Points on a hilly landscape, in no order, each with its height.
A climber steps from a point to the highest of its 2 nearest points, and stops where none of them is higher. Distance is the straight distance between rows; heights are no part of it.
(383): 111 140 141 132 127 183 127 147 135 101 116 127 159 124 136 100 135 111
 131 139 134 136 101 153  h=171
(314): 140 150 126 100 146 105 134 157 137 140 154 130 115 137 130 115 136 154
 116 98 143 137 153 111  h=89
(305): 95 111 141 108 142 131 157 131 129 122 153 139 140 160 137 145 155 124
 124 129 137 142 124 97  h=170
(49): 144 141 98 132 143 93 140 150 143 139 133 150 97 144 142 126 132 169 122
 110 125 121 170 104  h=109
(299): 146 135 114 160 113 130 115 110 136 128 100 142 117 101 114 151 102 137
 132 140 116 131 128 123  h=179
(1018): 103 120 119 147 115 157 133 125 127 115 108 124 159 132 147 108 143 102
 151 161 114 121 105 143  h=146
(1098): 96 115 160 124 121 139 103 114 108 151 124 99 172 111 96 135 141 104 141
 121 130 136 99 161  h=363
(737): 111 121 160 113 122 168 105 131 127 149 122 114 153 105 95 133 119 102
 138 128 146 155 103 154  h=404
(623): 104 116 139 104 137 151 138 114 124 147 103 132 117 133 110 144 139 132
 161 160 131 145 122 175  h=415
(723): 129 140 123 81 155 121 160 138 132 134 133 139 94 169 131 111 148 152
 143 129 132 140 148 143  h=121
(897): 162 102 86 140 125 86 137 104 119 150 127 137 84 150 140 131 104 139 140
 115 97 128 155 93  h=157
(1026): 104 137 154 177 115 125 92 156 130 140 128 116 177 93 110 139 129 110 95
 132 142 103 102 128  h=697
(426): 96 130 113 159 138 97 120 152 123 169 119 138 155 118 89 123 157 153 142
 114 126 124 139 121  h=590
(825): 118 149 152 82 158 148 138 152 145 135 134 148 111 130 84 129 135 156
 113 106 165 165 145 146  h=227
(815): 145 111 148 98 116 168 138 134 146 119 128 146 108 121 155 134 99 103
 127 170 150 133 117 128  h=488
(6): 102 116 182 91 143 149 152 165 139 109 160 138 161 138 147 110 143 100
 78 123 172 114 123 112  h=253
(20): 139 131 121 103 123 123 131 89 113 121 137 103 109 148 119 145 126 121
 159 122 108 153 119 138  h=21
(899): 138 140 97 173 114 71 121 79 106 123 107 120 128 109 100 152 121 137 133
 110 74 115 132 106  h=56
(449): 120 145 131 166 104 111 105 111 114 122 117 103 160 104 113 138 132 107
 131 131 97 111 102 128  h=262
(871): 184 117 83 143 128 93 124 95 118 133 113 123 72 131 135 126 91 149 126
 96 92 127 159 123  h=174
(1045): 99 113 165 160 114 131 104 169 133 138 140 122 177 110 146 133 124 100
 80 150 158 88 103 114  h=520
(51): 149 139 102 175 97 110 104 103 113 114 116 109 151 106 132 116 112 102
 130 123 87 109 112 114  h=222
(764): 134 120 151 112 108 114 114 159 126 121 178 106 148 125 163 124 121 95
 87 128 160 100 123 80  h=364
(62): 182 133 85 149 136 147 113 116 129 123 102 144 84 119 97 99 80 161 133
 91 116 161 143 135  h=338
(170): 99 126 160 84 149 132 167 166 138 111 155 141 146 152 155 101 165 119
 101 119 154 110 140 125  h=293
(249): 87 133 133 166 130 119 136 117 130 107 120 144 160 129 126 172 154 136
 119 149 115 112 113 110  h=197
(419): 129 132 71 168 133 108 136 98 114 121 94 144 125 144 104 112 136 159 157
 128 89 128 137 126  h=101
(951): 153 136 92 150 110 114 119 120 119 122 122 114 135 125 151 97 124 119
 145 125 94 114 128 124  h=185
(553): 140 141 95 150 117 80 123 63 96 132 85 120 110 115 76 151 119 145 159
 125 78 131 136 136  h=71
(978): 125 144 126 141 126 140 103 151 132 141 128 124 145 109 101 111 126 134
 131 105 135 144 123 130  h=490
(672): 148 166 138 120 131 136 115 122 139 102 132 124 111 109 117 157 112 147
 114 111 135 142 136 137  h=208
(1053): 155 155 115 144 119 144 99 149 136 130 111 123 129 95 123 97 110 131 130
 116 128 128 134 154  h=438
(715): 135 127 108 128 124 111 118 85 108 148 106 123 107 124 70 151 116 141
 167 128 106 156 127 138  h=90
(259): 170 140 98 138 120 136 101 134 131 146 115 127 110 110 110 89 95 141 144
 102 121 151 140 138  h=384
(291): 101 105 153 133 125 99 132 136 135 151 145 132 143 126 137 173 140 115
 111 144 141 115 130 94  h=635
(126): 90 133 127 123 151 138 153 158 138 129 123 150 137 145 129 117 162 151
 133 134 140 127 142 135  h=650
(157): 178 125 75 137 130 143 143 115 128 101 113 136 90 146 163 76 107 140 137
 114 104 131 145 132  h=232
(4): 149 141 108 126 120 154 118 98 120 95 127 112 121 135 123 118 111 120
 152 118 108 151 108 131  h=11
(1043): 104 113 154 127 117 118 137 131 123 112 151 112 154 136 179 151 148 96
 111 157 131 89 110 115  h=77
(1068): 139 132 142 135 100 125 115 135 126 97 144 105 146 123 185 138 118 91
 100 161 130 83 107 115  h=40
(240): 161 129 61 174 128 92 127 76 104 114 79 138 103 129 116 110 119 159 146
 116 78 118 151 143  h=122
(959): 110 132 167 92 150 129 128 136 128 146 141 121 131 123 101 152 145 140
 117 108 159 150 135 152  h=243
(317): 173 127 56 164 124 118 118 99 111 125 85 131 105 127 122 69 110 150 151
 111 89 131 147 152  h=155
(286): 116 151 134 108 142 119 156 172 141 108 146 128 130 137 166 99 164 142
 109 115 141 99 151 136  h=342
(1025): 100 135 153 161 120 111 113 158 124 129 134 104 165 103 152 116 162 122
 105 130 137 71 121 156  h=641
(15): 78 139 150 153 144 132 136 137 127 103 142 130 171 133 126 149 169 137
 107 121 133 112 109 125  h=151
(1100): 109 123 146 102 141 156 158 162 151 125 122 163 119 140 146 114 140 132
 124 152 153 126 140 130  h=595
(750): 87 96 159 105 138 135 141 132 113 146 147 110 164 146 144 115 160 97 135
 131 138 119 118 142  h=238
(125): 138 118 150 130 104 116 103 134 129 124 168 108 148 122 135 155 101 91
 91 127 149 124 106 71  h=428
(923): 113 123 124 138 132 119 147 135 139 117 155 151 133 149 141 150 133 130
 119 128 131 133 129 69  h=150
(366): 99 121 190 99 140 133 113 118 118 132 153 96 155 115 117 157 146 117 107
 101 157 131 117 160  h=269
(414): 171 115 125 92 124 155 131 120 135 157 120 137 68 128 110 109 87 132 159
 143 136 166 130 151  h=347
(556): 120 119 113 131 121 71 130 112 109 156 145 106 133 145 131 140 147 122
 151 119 97 117 131 101  h=467
(282): 122 127 82 134 145 122 144 121 117 135 119 139 123 167 116 96 148 152
 164 131 108 142 134 124  h=80
(459): 125 131 167 89 133 163 132 163 144 109 153 134 147 126 126 107 120 98 91
 117 169 141 116 112  h=221
(443): 93 137 143 169 130 108 103 153 124 158 125 119 171 95 94 128 154 135 119
 107 134 110 126 135  h=526
(272): 124 118 146 125 119 126 132 132 146 124 133 146 120 123 156 177 120 120
 109 167 144 112 131 105  h=553
(337): 134 128 145 138 111 162 98 138 141 153 106 135 131 90 97 135 96 115 135
 143 144 153 114 143  h=437
(227): 137 127 136 71 138 117 166 149 141 128 148 133 100 157 164 115 141 124
 127 135 140 121 153 121  h=137
(552): 133 148 111 119 121 90 124 79 103 114 129 94 123 138 115 146 150 135 160
 117 91 130 124 143  h=33
(945): 102 124 145 124 127 143 145 128 128 103 125 124 150 140 175 134 155 105
 132 159 124 98 112 148  h=115
(977): 130 134 145 146 112 111 95 123 124 131 162 106 157 108 101 159 116 109
 105 99 137 141 103 89  h=489
(981): 138 115 98 168 113 133 135 86 127 116 89 154 117 122 122 146 106 125 152
 161 94 131 120 117  h=162
(651): 83 95 174 101 148 124 147 132 120 139 164 119 163 147 141 142 160 111
 108 118 154 129 121 117  h=201
(99): 111 131 166 106 134 175 120 160 131 113 141 115 165 123 129 90 134 100
 109 115 156 135 106 146  h=195
(130): 140 130 109 127 126 178 145 102 131 81 124 144 112 145 137 116 112 124
 150 146 113 158 104 126  h=3
(83): 116 128 106 132 140 102 130 100 116 142 126 137 115 149 75 159 135 158
 159 119 111 158 129 112  h=110
(693): 162 128 121 140 110 136 111 154 147 123 136 141 115 109 148 129 85 119
 98 136 149 118 139 88  h=282
(590): 142 133 137 126 117 137 119 177 146 125 154 134 140 117 151 107 108 112
 90 125 160 112 131 85  h=309
(655): 95 101 196 109 140 143 114 138 121 149 147 106 168 112 137 136 137 100
 95 119 168 112 114 158  h=308
(921): 85 97 132 122 131 125 136 131 112 160 115 120 155 140 133 111 161 110
 163 151 118 114 123 150  h=281
(1102): 132 117 140 87 131 178 157 126 142 115 126 149 101 145 137 115 119 116
 145 162 141 153 112 140  h=523
(661): 129 123 112 115 138 163 158 139 141 122 114 158 105 151 140 96 133 135
 148 157 132 142 133 135  h=555
(451): 146 152 105 149 119 89 120 86 114 100 132 107 122 126 124 157 134 139
 135 104 87 121 128 117  h=44
(93): 184 121 99 126 124 141 138 126 140 112 123 146 76 131 167 107 89 136 119
 124 124 125 153 114  h=255
(219): 109 132 147 123 128 119 130 170 134 138 139 114 147 118 166 105 161 124
 114 126 141 85 139 150  h=432
(290): 188 109 81 142 139 134 131 90 122 133 99 146 55 135 105 109 83 168 139
 110 109 154 145 145  h=310
(688): 107 129 136 90 157 105 157 133 128 151 129 134 104 158 123 149 160 158
 139 129 143 132 155 151  h=107
(660): 150 126 142 97 119 152 112 138 138 160 124 123 105 107 108 116 98 119
 146 130 149 160 130 152  h=394
(239): 99 141 148 153 120 134 95 112 113 123 120 102 171 102 82 150 139 121 130
 118 120 134 95 148  h=315
(831): 128 117 131 84 140 127 168 122 137 114 153 144 102 168 154 142 133 122
 126 145 133 142 134 98  h=152
(230): 150 149 103 125 131 131 131 150 137 113 140 134 119 138 143 92 123 141
 124 105 126 131 141 113  h=72
(734): 147 142 120 162 114 115 114 135 141 109 132 136 123 111 153 159 106 134
 94 132 133 100 136 90  h=264
(151): 151 160 145 92 140 147 134 150 153 115 133 146 100 117 107 134 114 149
 107 112 158 154 145 131  h=217
(718): 120 151 119 185 117 108 122 129 137 109 120 139 148 109 127 162 133 144
 107 131 115 104 124 100  h=239
(388): 128 115 112 105 129 129 143 102 117 150 105 129 102 150 118 121 134 134
 180 163 114 141 130 159  h=385
(993): 93 101 166 88 148 161 140 135 129 159 118 137 134 133 118 136 139 120
 142 147 154 144 127 169  h=439
(779): 78 127 133 131 159 114 139 156 128 158 130 139 150 140 101 126 173 161
 132 116 146 129 139 132  h=767
(255): 167 145 121 132 98 137 108 129 127 88 144 103 128 116 177 117 102 98 108
 133 125 97 116 118  h=43
(395): 193 105 96 123 127 146 146 104 136 126 107 149 50 133 149 107 81 149 134
 138 115 143 148 144  h=278
(594): 159 153 133 105 121 143 125 138 139 91 146 121 112 125 158 117 113 120
 112 120 133 123 133 119  h=59
(128): 168 126 72 148 128 150 129 115 124 122 95 141 96 138 135 65 108 145 160
 132 107 140 141 157  h=198
(1116): 121 126 113 129 141 108 140 123 134 141 140 144 109 150 111 154 131 150
 134 117 127 150 141 95  h=131
(465): 101 112 137 126 131 79 138 138 122 157 154 117 144 141 134 145 165 130
 131 122 123 112 138 106  h=534
(140): 153 158 116 131 128 128 116 89 128 104 104 128 96 114 104 164 115 159
 140 119 112 144 134 156  h=199
(729): 97 92 184 132 117 139 110 141 119 142 149 106 179 117 144 145 123 80 90
 146 158 101 94 127  h=390
(156): 126 120 159 118 118 148 119 144 141 132 128 132 134 111 143 153 115 107
 110 155 156 123 117 129  h=509
(998): 135 136 78 139 154 100 146 136 127 148 116 152 100 165 115 109 144 178
 148 122 118 130 157 124  h=86
(407): 168 134 100 160 117 119 116 83 127 106 99 133 94 109 120 159 95 145 124
 119 96 129 140 126  h=190
(201): 110 107 112 123 122 104 128 110 108 169 108 115 136 137 105 115 144 117
 175 142 105 130 125 147  h=333
(650): 120 138 149 132 122 125 99 144 123 135 159 100 161 107 111 122 131 112
 110 93 138 136 112 118  h=563
(76): 99 111 175 106 133 153 127 130 134 144 110 131 137 111 133 165 130 112
 123 157 153 126 122 169  h=468

For each start below, name the point where the climber stops.
(1018) => (1026)
(981) => (1026)
(651) => (291)
(419) => (650)
(718) => (650)
(951) => (337)
